A landscape with many valleys, sampled at points; each row gives a point and its height.
From any point a ball rolls to the lowest of the 5 points nearest to it. It stops when none of these is lower. Distance is the straight distance between rows; heights are no part of it.
mafe (h 172): [-11  -5 -13  12  18  -3  52  12]
lol (h 78): [-42  -3   0  11  32   7  45  -5]
ved (h 270): [ 20   7   9  -5 -45  34 -25  -8]
Pugu (h 62): [-27 -16  13   9   9  17  46  13]
penak (h 145): [ -7  -7 -15 -36 -27  41 -40  -6]
Pamo (h 241): [  5   4 -24  12   0   1  41  18]
Zumo (h 286): [ -8 -45 -34 -57  -4  23 -23  10]
nimeb (h 567): [ 21  32 -30  -2  -2 -15  -5  -1]
Kagos (h 297): [ 19  32 -31 -11  -8   0  -1  -1]
lebu (h 330): [ 22 -16  21  23 -47  17 -19   3]
dutas (h 133): [  1  18 -32 -31 -15  18 -20  -2]
tapi (h 365): [ 17  16 -20   6 -12   7  30  17]
taka (h 171): [-14 -20 -26 -51 -16  31 -37   3]
fev (h 116): [-6 -7 -5 12  3 10 50 16]
rizu (h 219): [ 24   4  36 -39  25  -8 -36 -27]
fep (h 100): [-44 -10  25   9  14  22  37   5]
tisi (h 190): [ 23  15  20 -21  19 -24 -44 -23]
pabil (h 380): [ -3 -20 -21 -41  12 -34 -47  -7]
kob (h 192): [  9  27 -32 -24   4 -20 -37  -8]
sufoz (h 419): [ 25  30 -20   1   2 -33 -25 -15]
Lof (h 164): [ 34  22  21  -7  18 -21 -38 -33]
siz (h 115): [  0 -36  18  44 -23 -17  -9  21]
Lufa (h 102): [ -4 -32  34  37 -26 -12  -2  18]
Liv (h 240): [-34   0  -3  12  41 -18  38  -8]
belup (h 252): [-17 -36 -37 -53  -3  23 -25  11]
dorim (h 147): [ 17 -26  30  32 -34  10  10  17]
fof (h 134): [ -5   5 -32 -44 -21  25 -23   0]
nemim (h 411): [ 25  -3  12  13 -49  27 -26  -2]
dupip (h 312): [ 19  22 -13 -25  11 -27 -45 -17]
Bepap (h 217): [-12  -6  -9  11  26 -10  44  11]
fut (h 537): [-39 -27  42  45   1 -12  -8   8]
Guv (h 279): [-17   0  -9  18  41 -27  39   1]
vis (h 129): [ 28 -14  20  29 -42  14  -8   7]
gar (h 191): [ 12   2   2  15 -18  14  40  16]
kule (h 338): [ 10  -2  15 -34  18 -25 -50 -21]
Gab (h 126): [-11 -40  21  42 -18 -27 -15  23]
Vuk (h 114): [ -8 -17  25  13 -10  15  38  19]
Bezav (h 353): [ 19   8  -3  -5 -39  31   4   8]
fazin (h 161): [-38 -19  43  19   9  22  27   8]
Zisez (h 236): [ 19   1  30 -36  23 -12 -44 -23]
gunos (h 221): [  0  -1 -16  18  32 -28  42   5]
pud (h 155): [ 15  32 -34 -19 -13   9 -14  -1]
gubig (h 238): [ 18  22 -24 -10 -26  13   3   7]
Sudev (h 410): [-42 -18  51  38   7   6   4   4]
rafin (h 204): [ 38  28   6   0  12 -29 -29 -21]
penib (h 108): [  1   9 -15 -27 -28  39 -26  -2]
napoz (h 289): [ 34  32 -13   8  12 -27 -14 -14]
Vupo (h 113): [-22 -31  48  34  -9   2   6  14]
zote (h 214): [ 20 -12  18  15 -39  21  10   7]
bamit (h 144): [ -9   0 -37 -42  -8  15 -32  -2]
telu (h 438): [ 34  31 -21   8   8 -28  -7  -7]
fas (h 358): [ 21  -3   7  11 -44  30  -8   6]
dal (h 170): [-56   1  16  11  22  25  31 -10]
sivim (h 148): [ 6 -5 -3 10 -5  9 47 13]
mib (h 168): [ -8   7 -35 -39   2 -11 -43  -3]
zavu (h 174): [ 0 -1 -9 11  9 -6 48 17]
dekob (h 651): [ 24  28 -25  11   2 -11  18   2]
lupuv (h 104): [  9   1 -20  16  21 -23  41   6]
Dep (h 67): [ 28  19  34 -26  19  -9 -37 -34]
vifu (h 229): [-26 -21  42  19   4  12  21  14]
firo (h 336): [-40 -29  23  48  -8 -26 -15  16]
Leve (h 256): [ 25  28   3 -15  16 -25 -43 -22]
meriv (h 109): [ 16 -12  16  15 -27  21  18  16]
tovo (h 247): [-50  11   2  10  38   6  35 -15]
mego (h 182): [-27  -3  -9  11  31  -8  49   8]
Togan (h 255): [ 19   6  -6  10 -23  23  31  12]
femum (h 413): [  6  -1  -8 -28  15 -28 -53 -14]
guvak (h 150): [  4  22 -38 -26   3  -7 -29  -5]
Gam (h 610): [ 33  15  -9  22  20 -39  19  -8]
vut (h 107): [-35  -6   3   7  19   7  49  10]
votaz (h 251): [ -7 -21 -38 -49   8 -16 -39  -2]
Tivid (h 313): [-54  16   5  16  33  23  33 -21]
Mevad (h 196): [ 43  27  10   5  15 -30 -20 -26]
zogiz (h 110): [-43  -7  43  25  14  25  12  -3]

Call two points neighbours if one is among the 5 nearest of the other. Go from one point of each pair to the other, from neighbour to neighbour, staying as low as possible. Name the highest point that can't be avoided.
penib, meriv -> lebu
lupuv, Pugu -> mafe
Lufa, meriv -> dorim
penib, Dep -> dupip

Where does a ball stop that starts at each point below?
pabil -> penib
Sudev -> Pugu
fas -> meriv
Bezav -> meriv

Write out the way that a ball takes from each point below.
dupip -> tisi Dep
belup -> fof penib
gubig -> dutas penib
guvak -> dutas penib
